A landscape with many peaks, sampled at points; each row gives a point and its height.
A climber steps from a point to the highest of its 2 nearest points, and stops where none of them is higher. Distance is the straight distance between rows; heights are no part of it.
z834: [131  93 102 104  73 173 122 159 112  84 133 158 170  85 133 143 147 175
 123 139  99 110 141 200  83  85 136 176 144  92 123 116 168 131 140 117
 203  99 115  89  92 146 119  94 158  80 127 115 173 135 121 110 121 168
 103 178]  h=41.8
z444: [150 112 157 122 102 171 124 105 162 161 122 144  92 169 104 156 115 150
 126 136 159 129 158 143 115 144 142 100 164 123 142 167 143 104 146 165
 107 139 100 137 121 106 146  77 166 119 100 152 111 103 131 117 131 166
 115 137]  h=34.2
z432: [113 113  96 135 146  91 116 118 162 162 134 141 158 108 151  74 127 136
 146 125 126 157 217 157 173 140 151 117  47 110  97  98  96 125 139  86
 137 142 109 173  95 129 104 175 164 155 179  75 110 168 182  79 136  93
 161 124]  h=47.9
z691: [ 83 118 160 154 128 125 170 128  59 102 111 102 114 129 101 130 154  92
 113 120  28 124 101 117 184 104 103 133  86 123 141 123 118 163 149 142
 103 137 187 131 109 133 141 143  82  98 100 117 118  74  96 160 156 108
  99  96]  h=43.7
z706: [179 148 160 127 153  99 130 112 134 108 122  89 168 162 168 164  85 117
 117 116 120 137 162 127 133  91 137 132  95 121  85 128 128 166 145 116
 174 158 140 107 184 125 143 148  89 123 138 127 163 135 153 126  94 133
 136 164]  h=8.5
z742: [130 106  99 117 162 104  80 176 130 128 170 104 123 149 147  91  90 150
 117 104 151 105 155 122 129 139 104 125 124 144 168  78 124  80 113  73
 129 145  79 149 170 185 149 126 101 163 104 149 134 120 114 135 123  79
 112 109]  h=20.8
z957: [162  90  99 114  94 169 112 167 101  92 147 129 150 132 151 138 138 184
 106 115 129  82 148 199  80 107 138 157 156 114 133 125 174 129 144 101
 188  92  85  88 151 144 147  92 116  70  96 133 172 132 123 114 113 145
  93 183]  h=47.2
z560: [148 104 154 145 100 168 152 122 157 162 132 128 116 156 113 144 157 141
 115 149 134 147 198 168 135 153 147  94 134 131 139 173 132 118 162 135
 141 125  62 138 126  95 151 102 145 152  93 122 148 111 134 108 148 154
 116 134]  h=29.3
z412: [123 119 185 124 154 116 102 128 122  71 110 104 136 160 133 142 107 153
 112 122  98 147 104  78 162  83 125 139  94 108 127 129 124 138 143 178
 113 173 178 108 171 132 140 145  96 116 109 154 106  86 124 137  91 116
 111 106]  h=33.6
z215: [ 85 110 116 115 125 117 122 146 162 144 172 156 130 117 101  96 123 149
 106 162 129 146 155 136 160 162 125 106  80 117 163 113 106  89 124 119
 102 141  99 169  85 131 133 145 149 144 123 101 107 121 137 116 131 107
 134  84]  h=32.3
z634: [179 150 108 190 113 105 193 154 111 168 145  72 124 132 100 175 177  46
  83 145  93 163 110 119 144 201  71  98  92 151 174 121 116 126 137 112
 115 170 166 177 121 123 117 157  77 157 120  88 130 116 103 151 132  92
  86  59]  h=64.1
z546: [139 116 134 159 138 124 153 123  96 130 130  88  87 186 117 142 129 123
 125  84 121  97 147 120 154 119 121 114 130 140 135 128 136 122 138 116
 112 133 102 145 165 112 147 121  66 121  64 145 134  95 123 143 152 122
  95 116]  h=47.3
z297: [116 174  86 140 110 132 156 144 148 189 146 158 140  71 132 103 171  88
 149 158 177 159 116 145 132 194 129 106 131 158 122 142 124 139 128 128
 128  88 122 123  79  92 101 130 182 153 167 115 129 177 120 115 142 110
 175 111]  h=44.1
z482: [149 158 107 184 128 109 199 127 108 165 114  95 120 112 119 135 160  53
 109 127  97 160 119 109 167 181  98 100  80 145 123 137 110 163 129 117
 105 129 169 169 102  93 116 175  91 145 146  93 118 130 135 148 139 100
 129  78]  h=55.9
z864: [121 142 156 146 119 126 147  74 155 168  85 142  82 147 108 117 113 116
 144 122 141 118 180 125 162 163 141  87 120 130  92 164 117 129 129 126
  59 117 111 174  98  55 152 141 176 131 136 124  57 114 174 120 158 152
 146 113]  h=8.0
z136: [140 177  98  94 154  85  99 125 161 139 117 141 149 102 151 119 107 105
 131 147 184 161  74  71 116 123 126 131 133 127 114 109 138 118 103 135
 129 138 159 113 132 141 102 125 175 137 184 147 115 183 149 129  84 125
 181 132]  h=34.4
z777: [ 84 119 143  99 111 191 124 125 109  82 106 179 143 111 114 113 141 180
 139 125 113  79 127 171 116  80 165 159 162 118 111 158 142 141 140 147
 127  72 104  91 111 106 147  81 152  90  99 130 130 114 120 127 154 177
 118 188]  h=50.0
z771: [ 90 142 115 118 128 109 122 121 135 122 125 144  84 129  85 119  98 121
 108 124 154 118  89  79 148 157 109  92 123 140 126 131 134 100  97 143
  35  97 162 173 101 107 124 133 159 109 144 142  62 112 136 157 133 102
 133  77]  h=23.2
z199: [ 94  90 107 113 173  95  75 155 106 112 139  88 148 135 151  71  87 157
 120  93 119 110 158  85 171 101 103 125 101 144 148  80 120  97 115  90
 117 131 110 145 143 162 153 159  94 175 118 151 121 117 109 149 123  59
 121  90]  h=24.1
z996: [139 164 115 154 148  96 143 103  67 134 100 110  92 153 107 134 125  91
 136  64 130 100  62  79 110 128 123  97 168 175 130 137 128 136 115 125
  94  94 143 137 149 116 110 112  86 134 112 164 115 128  92 159 138 109
 117 119]  h=14.7
z918: [155 118 144 115 170  82  98 139 102  84 122  69 187 153 165 147  65 140
 119 101 118 117 128 110 126  64 122 146  93 143 111 105 135 147 128 100
 173 146 155  95 195 167 134 161  62 127 138 144 157 135 135 144  90  96
 120 139]  h=10.7
z237: [ 92 162 177 145 151 115 128 106 147  92  96 140 171 111 155 103 131 128
 154 155  97 168 132 120 170 102 157 132  90 116  92 147 102 165 150 163
 136 137 147  91 113  89 135 171 130 153 169 134 125 136 142 102 110 144
 180 145]  h=30.1
z520: [ 97 134 187 136 121 185 152 121 108  94 122 151 118 126 106 141 162 134
 127 142  81 128  88 137 152 112 156 123 146 112 132 173 122 155 147 187
 104 122 120  92 129 102 150 115 111 109  80 144 130  95  99 126 143 161
 117 153]  h=45.3
z108: [159 140 138 135 124 128 132 121 101 129 117 118  74 167  99 179 116 113
 138  96 138 114  61  93  89 123 116 116 168 144 139 122 143 116 119 153
  98 135 164 129 154 145 111  97  98 101 100 145 119 110 103 153 129 122
  99 121]  h=11.8
z818: [162  84 120 107 106 166 116 129 141 138 143 136  93 156 106 156 101 163
 122 112 149 120 166 156  91 120 126 132 161 108 137 126 159 101 143 130
 133 117 108 134 135 148 142  76 153  84  95 138 124 106 135 124 136 159
  91 144]  h=40.2
z891: [142  67 107 129 131 157  88 168 145 107 178 112 119 167 143 126 121 177
  89 125 144 108 202 176 148 170 116 106 129 126 172 123 130  68 135 100
 143 155  35 148 170 157 173 110  99 155  67 135 151  95 111 111 131 129
  98 135]  h=62.2
z334: [188  88 105  70 132 129  81 146 138  94 139 121 169 115 162 156  73 157
 121 131 157 107 144 162  58  87 121 170 129 115 118  90 168 108 115  79
 194 134 142 108 171 190 134 105 105  73 136 123 155 140 150 117  96 130
 109 161]  h=40.0
z320: [199  90 116 111 112 141 107 168 110  90 166 100 137 132 146 183 102 146
 105 133 105 123 118 149  77  97 103 160 121 104 144  98 166 113 118  99
 198 161 153 105 178 184 131 137  74  78 119  99 181 122 125 131  94 130
  89 157]  h=34.8
z464: [173 198 167 166 138 129 138 114 117 136  95 111 125 166 156 176 152  90
 122 103 143 145  64  87 124 155 147  92 155 172 140 170  97 141 135 165
 128 136 108  95 182  99 132 118  84 170 110 166 168 138  92 122 110 124
 146 147]  h=2.6
z137: [177 101 123  79 135 134  95 103 160 106 115 129 139 144 131 160  65 130
 138 126 132 133 180 140  79  77 116 155 109  86  94 110 143 133 112 117
 172 138 186 139 138 146 126 104 156  65 155 121 113 131 170 116  95 165
 103 153]  h=42.4
z70: [ 81 120 144 168 105 135 174 147 115 139 170 121 159  79 135  93 207 105
 137 166  79 150 149 169 187 177 157 118  83 155 149 147  97 122 156 101
 140 104  67 123  97 101 120 176 103 170 119  84 165 124 106 112 171 108
 142 103]  h=16.6
z480: [130 106 131 166 130 109 138 108 151 178 110 127 132 133 157  98 154 131
 128 129 147 149 220 154 192 181 146 101  71 145 107 141  99 123 132  91
 124 164  59 170 127  93 134 179 132 204 141  76 141 144 170  91 158 107
 160 107]  h=55.8
z553: [ 80 128 142 168  96 157 183 161 113 122 185 125 169  61 112 108 228 100
 141 169  73 154  93 165 151 167 139 144 122 147 158 143 105 135 159 123
 165  96 114  92  74 116 115 164 113 154 123  97 167 129  72 120 164 136
 130 121]  h=19.3
z810: [121 157 126 118 111 135 137 117 155 150 124 153  89 133  94 150 114 114
 120 151 145 144 106 112 120 158 119 102 141 124 140 137 133 121 115 159
  70 134 157 158  90 111 125 112 175 110 137 137  88 128 142 139 119 138
 138 103]  h=27.8
z997: [139  95  78 142 121  93 143 112 150 188 143 102 104 145 100 115 108 104
 110 132 123 128 193 131 164 158  98 115  65  99 129 113 107 113 105  81
  92 171 154 219  94 111 123 188 139 127 139  66  92 124 187 127 153 121
 123  77]  h=55.4
z300: [ 78 137 166 136 156 129 113 141  97  94 106 113 174 106 152  74 137 153
 130 128 101 122 105  95 180  81 157 150 117 143 131 140 122 147 156 157
 121 129 107  76 133 110 151 151  89 173 121 162 141 111 117 128 129  99
 154 132]  h=23.3
z214: [144  94 141  77 124 146  89 109 148  98 115 144 114 126 125 167  65 174
 142 119 150 116 121 119  75  78 127 160 159  94 101 110 157 115 111 138
 133 123 175 119 145 152 122  87 154  71 132 140 101 120 139 127 105 159
  98 135]  h=48.7
z959: [164 154 128 116  98 134 123  82 157 169  94 145  76 162 121 174  94 111
 133 118 176 132 102  96  81 153 114 102 180 120 112 152 141 115 112 161
 100 125 155 142 116 119 113  85 192  94 151 162  98 148 134 144 117 167
 139 137]  h=23.4
z241: [151  91 115 118 134 108 117 115 148 142 136 102  71 161  63 160  87 115
 119 114 137 133 132  94 113 124  92 132 106 102 147  98 141 102  99 137
  92 173 201 184 132 139 116 146 144  79 117 116  93 105 156 131 133 121
 103  72]  h=39.7
z156: [166 110 134 122 116 154 115 153 121 118 145 117 113 156 136 171 110 162
 117 123 135 120 124 135  97 111 123 133 138 110 137 115 159 115 133 131
 148 147 130 112 173 156 137 108  91  92  99 133 149 105 120 124 106 138
  97 147]  h=34.3
z438: [104 140 125 114 139 113 122 157 109  99 101 140 143  78 135 126 147 127
 131 144 121 126   4  87 100  91 104 188 161 126 147  95 140 128 100 168
 128 147 200  92 121 182  99 130 110 131 158 136 157 142 109 160 113 116
 123 119]  h=42.9
z525: [ 95 133 145 102 119 167 115 148 118 101 130 167 126 105 124 118 135 166
 131 138 130 106  88 137 113  99 149 156 172 127 134 138 145 122 129 149
 111 106 115  88 121 143 128  96 133 121 109 140 130 127 116 130 128 145
 122 150]  h=43.8
z531: [166 105  99 161 134  94 156 103 153 202 103 105 116 156 138 118 117 111
 119 122 144 137 225 139 169 166 124 111  72 108  97 128 111 131 117  79
 110 181 118 201 124 103 122 177 142 170 155  71 109 134 182 104 150 126
 149 109]  h=64.2
z211: [ 97 167 145 157 129 128 168  86 144 146  94 159 128  81 149  95 158  94
 191 136 107 167 145 152 140 153 145 108  94 120  82 150 100 167 134 123
 112  93 147 130  64  53 118 164 179 125 194 105 112 168 144 106 155 151
 184 130]  h=13.7
z161: [148 118 134  83 160 119  80 101 201 121 128 134 149 157 112 128  83 131
 116 154 143 168 176 103 117 115 135 136  90  69 126 122 125 107 117 146
 114 168 148 162 134 144 127 123 177 121 143 110  80 130 166 104  83 146
 129 116]  h=32.0
z796: [131 105  88 142 136 142 142 142  70 137 160  85  77 167  94 126 144 124
 140  84 120  67 115 138 111 126 135 126 166 160 157 116 142 106 131 100
 110 101  96 137 165 159 129  98  69  98  62 148 130 112  98 157 158 113
  73 126]  h=54.8
z597: [139 143  95 132 140 121 130 161 114 158 156 115 105 147 133 105 138 125
 132 104 155  99 141 137 130 162 122 112 151 167 161 120 127 104 124  85
 114 119  62 136 154 148 135 110  95 164 101 150 136 131 117 136 138  87
 131 112]  h=17.4
z927: [145 113  93 142 115 104 159 120 132 171 149 107  82 134  72 152 111  79
 118 127 110 123 156 126 127 138  86 125  98 110 147 106 134 125 105 101
 112 140 189 190  86 133 115 153 130  79 134  84 101 110 162 155 151 126
 112  71]  h=46.9
z226: [108 154 177 152 135 132 134  69 131 137  93 136  74 166 116 125 121 117
 133 113 143 107 148  98 171 150 148  87 148 152 109 184 110 134 123 158
  69 106  90 153 128  58 157 126 128 139  97 157  82  98 137 123 154 140
 143 109]  h=5.3
z765: [133  84 127  76 105 158  91 141 137 108 131 149  84 102 113 153  91 166
 143 149 152 126  58 124  75  89 123 174 179 107 141  98 168  88  94 154
 110 132 164 112 138 189 114 100 149  89 121 114 129 131 129 138 114 120
  82 117]  h=58.3
z661: [ 87 140  92 125 116 135 141 167  74 127 150 132 112  95  71 106 152  98
 119 146 104  98  41 122 116 143 100 151 148 167 172 112 155 106 108 126
  75 104 167 139 105 171 109 118  95 104 122 126 119 124  89 184 145  89
  91  67]  h=2.1
z488: [117 104 102 116 155 103 100 106 194 148 119 151 139 136 124  85  95 146
 123 129 148 150 219 136 159 144 136 110  56  83 110 113  80 104 117 112
  90 158 115 200  96 113 132 149 185 162 164  83  61 148 182  96 128 119
 142 106]  h=41.9
z922: [106 127  91 119 116 110 109 141 156 171 148 163 132  97 139  73 123 151
 151 110 163 113 205 169 128 143 136 138 130 149 116 112 109 111 125  86
 135  72  90 138  96 143 123  94 173 147 152 126 111 149 161  92 166  92
 159 133]  h=33.7
z935: [122 141  97 126 156  68 115 107 124 118  89 105 110 140 118 120  83 107
 117  90 140 131  93  37 152 125 108  85 114 136 102 117 133 119 100 131
  71 114 173 168 126 113 118 155 141 133 159 160  73 128 141 157 124  84
 146  91]  h=19.0
z753: [ 85 141 162 148 140 168 163 135  83  72 109 136 165  98 145 101 184 135
 135 119  74  88  71 147 127  87 150 184 152 138 108 150 122 181 144 158
 158  99 137  63 126  93 133 140  91 127 107 136 175 121  92 144 156 169
 130 185]  h=56.6
z274: [146 158 154 105 123 154  87 126 155 135 124 157 154 120 148 160 137 152
 128 169 183 154  96 126  93 142 150 122 170 136 142 153 138 105 146 181
 141 144  99  88 148 139 126  79 158 146 143 160 142 144 107 117  86 140
 153 149]  h=6.2
z446: [180 132 128  94 116 130 108 100 181 158  94 138 119 139 118 177  97 105
 129 162 152 186 131 125  83 125 107 133 139  87 133 131 149 123 120 162
 140 170 189 139 116 150 113  95 207  88 173 126 107 157 155 129  79 169
 126 139]  h=28.7
z866: [132  97 140 142 136 128 129 133 118 115 146 101 118 166 144 129 110 151
 102 112 113 116 190 138 165 110 128 128 107 117 127 122 124 118 142  97
 141 154  79 143 150 117 153 150  84 140  83 121 140  92 143 118 140 120
 108 131]  h=41.3
z397: [138 170 148 124 119 139 154  83 149 165  90 160 106 129 141 153 134  98
 160 128 139 149 121 128  90 141 115 111 164 120  99 149 124 169 117 150
 133 112 156 124  90  95 117 112 196 109 171 141 114 155 135 136 116 179
 154 148]  h=20.0
z569: [ 97 139 161 138 147 104 143 120  77  88  93 116 117 125 121 127 129 117
 132 113  77 132  74  77 158  86 113 143 116 122 123 123 132 167 134 161
 100 138 197 117 123 132 130 135 100 113 126 152 111  96 105 150 126 112
 116 109]  h=38.5
z299: [127 130 114 114 121 130 104 134 145 145 121 168 150 121 156  87 112 164
 144  95 179 101 201 173 102 125 147 132 170 166 102 127 135 124 136 102
 161  67  62 112 143 139 142  60 153 146 146 155 134 141 147  91 146 113
 144 178]  h=36.1
z797: [140 124 118 106 117 127 130 126 148 114 143 134 142 117 128 138 108 118
 141 141  99 145 189 160 112  87 133 149 100  84 105 112 126 150 139 109
 188 132 152 139 100 143 108 136 156  93 162  97 135 132 161 111 119 165
 128 150]  h=37.2
z89: [ 93 186 148 167 140 131 154  87 138 139  86 159 132  73 159  85 172  81
 185 124 134 143  88 129 129 160 142 125 149 151  76 160  98 181 116 154
 129  73 147  89  91  37 110 157 165 148 179 133 141 172 114 112 161 154
 198 144]  h=15.8
z740: [ 94 122 100 124 143  96 114 157 127 139 153 118 142 116 129  82 121 133
 119 133 117 130 136 115 166 129 118 129  89 128 146  97 119 116 130  96
 114 138 106 148 104 153 121 164 114 154 139 127 121 128 135 135 134  79
 150  86]  h=27.9
z645: [110 115  80 130 116 139 136 174  72 143 198  97 107 120  85 123 155 106
 121 140 104  86  99 152 116 161  99 136 146 159 195  98 142  91 115  88
 107 112 113 145 116 197 112 123  84 105  88 112 138 114  91 158 149  95
  78  76]  h=4.9
z232: [110 111  85 134  95 132 136 184 116 163 213 117 121 116 100 122 150 116
 107 159 122 125 138 165 130 192  93 119 117 146 197 103 131  89 121  82
 129 134  85 159 112 181 120 147 111 139 111 104 148 129 105 139 132  97
 109  80]  h=7.7
z809: [127 163 107 104 157  97  92 160 131 120 108 123 172  90 152 119 125 119
 135 148 160 143  27  75 103 105 119 179 135 137 136  88 151 109 103 138
 147 160 173  88 150 180 100 135 136 150 171 152 152 171 118 147  82 105
 150 128]  h=38.6
z707: [158 112 109  98 136 120 106 134 111 109 125 121 135 129 146 149  72 151
 148  88 163  76 118 134  64  78 125 151 167 140 105 105 152 140 104  86
 177  96 138 101 173 163 122  97 101  89 136 145 151 141 134 146 114 136
 116 175]  h=45.5
z662: [ 88 137 129 133 146 112 146 121  64 121 120 122 114 141 101  96 134 126
 139  86 118  76  91  98 147 105 146 115 162 165 122 138 131 133 133 121
  94  86 106 121 135 123 134 111  88 128  92 169 102 115 103 157 164 105
 116 123]  h=17.3
z694: [179 135 114 111 125 102 119 108 178 149 115 116  94 164  86 165  97  96
 111 149 154 166 117  85 105 150 102 120 117  85 151 124 138 108 102 166
  97 190 210 173 129 129 121 139 182  97 153 120  82 135 167 125 104 150
 121 107]  h=33.5
z943: [129 140 142 112 136 133 120 103  98 108  99 138 131 136 152 138 106 156
 142  90 148  73  89 129  76  88 142 140 185 143  80 137 145 167 112 135
 148  92 136  84 161 118 132  99 109 107 125 158 142 130 105 152 126 163
 121 181]  h=50.9
z260: [133 147 152 187 126 117 201 126  78 124 120  90 120 114 123 137 180  53
 117 125  49 152 100 122 157 141 100 132  95 135 130 126 101 188 149 126
 134 133 177 130  95 118 130 160  72 130 121 101 141 109 105 147 142 115
 106  87]  h=49.6
z521: [ 94  91 112 147  85 124 145 172 135 143 210 120 159  92 133 100 192 129
 122 166  94 148 178 187 166 182 135 112  93 141 169 116  99  91 154  83
 163 129  50 154 102 142 116 178 129 171 123  90 162 125 111  97 151 105
 141 116]  h=13.8
z140: [142 126 164 157 104 155 166 117 162 148 140 129 150 115 132 150 191 122
 128 168 116 187 173 154 141 155 151  96 109 120 130 164 123 146 164 143
 175 136  85 104 117  88 138 147 136 170 124 109 165 124 117 101 128 149
 150 147]  h=25.3
z449: [135 127 137  75 128 150  94 120 183 111 125 156 152 116 119 153 104 151
 118 180 133 177 132 132  98 102 136 149 122  84 131 122 144 116 133 161
 146 161 153 119 116 167 113  95 175 113 150 122 110 143 138 107  81 156
 120 137]  h=27.5
z267: [125 134 139 118 122 165 111 127 113  88 103 162 181 110 163 124 133 176
 132 117 145  75 125 175  81  90 160 156 169 140  83 156 152 167 143 146
 169  87 103  69 150  93 130  84 128 104 123 153 156 141 113 120 124 176
 128 201]  h=56.3
z917: [157 202 159 138 128 142 116 111 135 138 105 153 146 129 162 164 165 105
 125 143 170 155  41  95 103 163 139 109 175 154 134 165 115 137 126 185
 141 142 131  79 147 113 122 106 138 163 149 160 160 154  84 122  98 145
 164 153]  h=4.2
z394: [130 202 153 146 138 127 149  76 138 138  87 154 134 118 177 136 160  86
 160 113 144 146  71 116 103 152 115 121 175 135  86 155 111 186 112 163
 136  95 163  97 115  79 108 134 175 139 180 147 147 173 102 132 133 175
 179 153]  h=17.7
z287: [161  66 113 154 101 144 132 145 150 149 169 110 145 162 144 133 152 154
  95 148 144 134 234 186 151 175 120  99 119 130 159 138 119  88 149  98
 169 161  22 168 151 134 164 133 123 185  92 112 171 109 127  94 138 137
 121 150]  h=53.6
z460: [114 110 193 145 131 161 119 124 118  59 120 125 113 156 121 157 123 164
 102 131  86 121 129 122 166  94 144 130 100  87 116 148 135 136 150 176
 108 155 138 102 163 100 157 126  99  96  63 137 120  69 120 129 120 148
 103 143]  h=39.0
z158: [165  73 102 124  94 168 110 166 123  96 168 113 135 163 152 139 135 186
  93 121 136  99 184 193 113 150 128 126 136 121 165 133 172  96 151  96
 172 125  43 126 169 151 162  92 105 107  77 141 165 117 120 107 114 135
  93 176]  h=53.8
z780: [144 165 163 159 132 142 127  91 108 129  99 121  90 178 129 146 137 110
 122 106 155 108 103  90 151 145 158  80 163 173 133 184 109 133 127 171
  89 114  84 124 165  78 134 107  94 163  85 171 128 108 105 129 137 124
 129 117]  h=3.0
z750: [124 143 149 165 115 139 187  79 156 184  75 143 102 106 127 111 156  92
 153 129 126 157 170 143 158 200 142  82 102 134 101 178 105 159 127 114
  80 109 116 156  90  42 123 166 160 136 158  90 106 138 164 115 167 141
 167 114]  h=11.0
z407: [150  88 124 148 147 116 117 133 157 142 156 100 134 173 157 126 118 140
  95 140 141 144 213 137 171 150 117 115  92 117 139 125 102 101 127 100
 143 197  62 170 164 126 160 152 104 188  99 109 156 112 149 110 118 125
 124 128]  h=46.8
z294: [108  99 139  95 123 144 112 149 118  77 115 150 123  78 120 133 127 158
 135 165  98 123  39 109  99  68 120 207 152  98 138  95 148 114 101 165
 126 153 196  95 134 195 114 130 118  87 124 109 138 123 116 143 112 131
  84 129]  h=48.9
z289: [130 171 100 153 126 113 165 147 119 172 152 117 134 104 137 115 161  83
 140 130 134 146 118 127 143 170 127 112 126 157 131 115 119 149 137 102
 144 112 118 127 101 116 109 154 121 156 148 116 143 153 122 123 143  92
 159 105]  h=49.0
z49: [108  73  90 112 106 123 105 176 143 142 211 128 144 112 124 105 136 146
 107 161 116 141 194 181 139 162 111 121 107 116 187  93 111  72 131  80
 160 146  63 178 115 185 128 141 149 144 114 102 146 118 127  98 133 115
 121 114]  h=10.8
z250: [123 147  86 115 106 113 125 139 180 192 123 180 137  87 128  92 136 118
 150 149 187 159 168 155 118 162 128 103 131 143 118 119 122 112 126 114
 126  94 107 144  74 114 100  94 222 142 187 129 104 174 160 102 144 105
 177 119]  h=38.9
z63: [151 147 111 123 154  68 116 118  99 117  99 107 124 143 125 147  84 114
 135  84 135 121  80  57 110  93 112 109 128 144 102  98 132 137 103 112
 128 118 181 126 150 145 111 139 112 133 158 156 116 134 132 161 109  98
 135 125]  h=16.0
z577: [152 154 154 120 116 142  95 131 131 120 119 142 111 144 131 170 108 140
 128 132 163 134  41  85  99 133 133 122 172 141 138 137 133 107 120 173
 100 155 133  97 166 159 122  88 119 131 120 159 133 131 102 137  90 124
 127 135]  h=8.8
z819: [110 107 150 148  75 146 181 142 143 119 177 125 161  81 115 146 210 112
 133 175  69 179 148 170 145 151 145 126  94 108 139 133 103 144 178 126
 185 113 115 115  72 110 124 169 148 147 127  77 163 119 108 104 138 156
 139 138]  h=22.0
z713: [116 186 105 125 151  87 129 100 143 123  85 138 143 104 154 105 116  80
 140 125 152 165  98  78 139 130 125 110 117 120  75 125 116 155 110 138
 106 114 189 129 114 105 106 164 174 130 204 141  88 176 160 128 101 123
 196 129]  h=30.8
z149: [119 129 101 109 123 122 134 127 106 143 134 153 108 127 119  95 121 151
 156  85 167  69 142 145  86 116 143 139 198 166 111 132 133 143 119  97
 135  57  93 102 137 143 130  70 135 120 116 155 123 147 126 129 158 126
 128 168]  h=41.2
z442: [119 154 133 110 147 101 116 110 158 117 125 135 172 120 152 114 108 122
 149 135 121 157 155 127 137  93 147 147 103 106  80 118 115 159 135 126
 166 141 147 113 112 126 117 146 143 129 172 120 114 154 161 112 107 140
 164 156]  h=33.3
z647: [102 146 161 137 158 111 122 114  81  86  89 102 141 151 156 111 109 147
 122  91 119  94 109  93 144  91 155 131 146 161 104 145 131 160 135 138
 120 107 107  94 167 107 145 135  76 151 106 169 138 105 109 142 132 112
 129 150]  h=20.5
z13: [121 105  85 110 121 137 137 128  75 144 147 132  74 137  88 125 126 141
 158  85 151  60  96 137  86 114 135 144 203 154 140 119 147 129 107 105
 113  70 122 113 137 163 121  76 111  83  86 141 121 137 108 166 157 130
  85 145]  h=47.4
z960: [148 103 112 115 162  97  98 100 199 151 125 112 140 180 113 108  96 120
 104 145 144 170 195 116 158 135 122 130  60  66 128 127 103 106 116 137
 113 205 151 198 135 112 128 164 166 155 142  77  71 139 173 102 100 137
 135 103]  h=36.7
z413: [ 65 136 185 133 156 136 106 118 132  95 111 150 155 115 140  90 133 144
 134 154  95 151 129  99 205 103 169 119  82 119 137 156  97 136 153 173
  93 133 107 112 110  80 159 152 114 178 136 138 105 108 134 117 121 116
 167 108]  h=26.6
z357: [141 111 111 103 168  73  95 141  89  93 110  87 153 125 125 134  68 128
 136  91 114 112  83  71  94  58 101 157 124 135 130  80 143 132  98 106
 153 141 191 108 159 188 116 155  82 123 161 143 138 133 136 168 104  80
 108 120]  h=13.3
z236: [ 94 136 170 145 126 164 172 123  70  77 103 141 114 108 121 141 173 124
 128 122  53  98  58 136 129  94 121 162 148 110 115 145 113 187 142 167
 126 120 187  85 119 122 132 128 107  88  93 131 147 103  91 155 151 166
 105 162]  h=51.4
z952: [113 140 119 126 119 166 143 153 108 104 125 144 177  86 167 127 178 158
 141 127 123  85  86 168  83  89 140 187 182 136 116 129 144 168 138 150
 189 109 135  54 126 119 104 116 120 124 130 128 186 151  94 134 135 176
 121 183]  h=62.0
z903: [ 76 128 147 108 130 154 116 149 137 114 156 161 129 119 103 101 139 154
 120 158 128 126 128 138 161 126 148 127 120 126 159 136 117 104 139 138
 102 117  90 124 108 124 143 116 131 147 107 135 118 110 116 128 138 121
 133 111]  h=37.8

For each start below, name the point where the climber stops.
z645 | z818
z780 | z810
z577 | z765

Call two points neighbours if one is among the 2 nearest of the other. Go from one point of each pair to the other, from neighbour to neighbour, staying as high as possible. Name the lowest point that can't be avoided.
z891 and z952 | z834
z952 and z818 | z156
z796 and z891 | z866
z765 and z810 | z706
